A landscape with many peaks, sampled at points; each row gives a point and its height.
A climber steps from a point to the highest of its 5 nearest points, and stops where none of them is higher. Distance is the straight distance between rows; heights are no part of it.
z89 h=636: [ 95 132 152  92  77 154 124 119 113]
z8 h=489: [123 147 183 137  87 133 124 131 127]
z181 h=283: [138 120 115 125 131 130 120 115 140]
z559 h=484: [154 146 151 205 156  96 132 134 139]
z601 h=30: [167 146 153 138 115 120 115 134 142]
z684 h=628: [146  98  87 148 165 102 124 129 133]
z435 h=552: [ 99 102 101 178 185 118 141 114 144]
z347 h=464: [111 154 164 206 145 112 145 123 137]
z890 h=41: [ 65 123 150 175 139 139 145 116 132]
z97 h=501: [175 113 100 110 143 120 113 137 136]
z568 h=709: [159 157 139  41  81 165 113 146 127]
z689 h=451: [ 97 132 153 137 100 141 131 119 128]
z383 h=606: [186  95  93 143 174  80 123 156 121]
z730 h=512: [124 109  80 113 146 133 124 110 145]
z957 h=718: [146 149 135  66  82 157 112 130 134]
z281 h=565: [ 78 123 162 116  90 153 131 116 108]
z141 h=600: [102 131 115  83  99 155 124 107 134]
z884 h=513: [151 114  76  84 138 133 120 118 138]
z897 h=538: [116 148 172 171 115 121 133 126 134]
z864 h=626: [151 121  55  58 140 141 121 120 131]
z902 h=737: [198 119  99  92 144 118 110 150 135]
z771 h=647: [101 132  76  60 108 154 121 101 135]
z946 h=650: [ 94 153 201 173 102 131 141 132 107]
z176 h=731: [ 70 146 189 180 116 135 149 129 106]
z378 h=458: [ 94 142 169 185 126 126 140 122 134]
z795 h=332: [ 71 128 137  65  76 165 127 116  97]
z228 h=579: [134 145 171 117  84 142 116 135 128]
z417 h=450: [ 94 115 100 109 120 141 130  99 142]
z442 h=568: [175 118  44  44 158 122 122 145 118]
z40 h=595: [172 104  82 120 161 106 119 138 126]
z219 h=293: [ 87 119 125 198 182 119 147 112 143]
z478 h=757: [119 145 141  56  73 166 118 127 114]
z956 h=571: [151 119 121 199 185  87 139 136 134]
z367 h=701: [201 105  59  63 159 109 118 175 116]
z368 h=699: [119 143 151  84  78 157 116 128 117]
z513 h=286: [ 54 125 168 159 108 141 145 119 113]
z614 h=106: [157 146 160 164 128 109 126 136 140]
z360 h=627: [117 162 198 182 106 120 136 135 116]
z471 h=765: [145 116 116 162 160 108 130 124 142]
z760 h=168: [ 72 131 165 168 118 136 146 118 125]
z172 h=506: [ 66 131 175 138  96 144 142 125 102]
z871 h=570: [ 33 141 200 188 129 137 163 143  78]
z273 h=633: [156 153 170  89  74 146 111 143 127]
z36 h=519: [149 116  28  52 158 122 124 127 122]
z991 h=646: [ 79 165 204 199 119 121 158 141 103]
z919 h=735: [173 118 118 200 185  67 137 147 128]
z772 h=719: [126 132  82  60 115 151 121 111 138]
z616 h=294: [112 121 124 131 121 140 125 114 140]
z188 h=502: [ 95 137 186 129  75 138 130 129 104]
z960 h=535: [169 129 133 187 163  85 134 137 138]
z203 h=529: [109 130 143 119  96 146 125 116 130]
z675 h=404: [ 99 141 154 194 146 123 144 118 139]
z39 h=365: [111 116 128 182 164 124 139 115 143]
z658 h=612: [116  97  68 125 168 126 136 109 133]
z953 h=720: [154 127 106  87 118 140 114 122 138]
z51 h=324: [136 131 145 164 137 116 128 123 137]
z307 h=778: [188 131  82  50 135 143 113 144 137]
z407 h=537: [ 98 110  99 142 147 135 131  98 142]
z143 h=785: [189 131 107  75 126 136 111 141 143]
z776 h=188: [157 128 132 126 128 118 115 129 140]
z292 h=632: [197 115  51  37 158 114 123 167 113]
z779 h=511: [ 67 122 142 121 102 149 135 110 118]
z169 h=580: [178 110  74  88 150 117 114 144 132]
z920 h=528: [ 57 124 171 111  86 152 135 120  88]
z825 h=204: [109 132 140 158 131 130 131 114 143]
z971 h=481: [128 127 131 210 187  98 144 125 141]
z227 h=702: [174 132 130  96 109 135 113 136 140]
z938 h=689: [198 108  89 102 155 101 113 159 125]
z661 h=536: [183 121 119 172 163  85 123 147 133]
z242 h=700: [136 145 156  85  75 151 114 133 127]
z589 h=634: [136  95 100 168 177 101 133 123 134]

Call two points neighbours if one is among the 5 nearest of the other. Go from one point of each pair to the other, from neighbour to neighbour, staying as high as possible. Name the lowest point that can't be avoided.
z919, z478: z956
z471, z143: z383
z471, z478: z141

Where does a climber stop that starts at each point below?
z658: z471
z920: z478
z273: z478
z689: z478
z172: z478
z614: z176
z219: z471
z675: z176
z890: z176
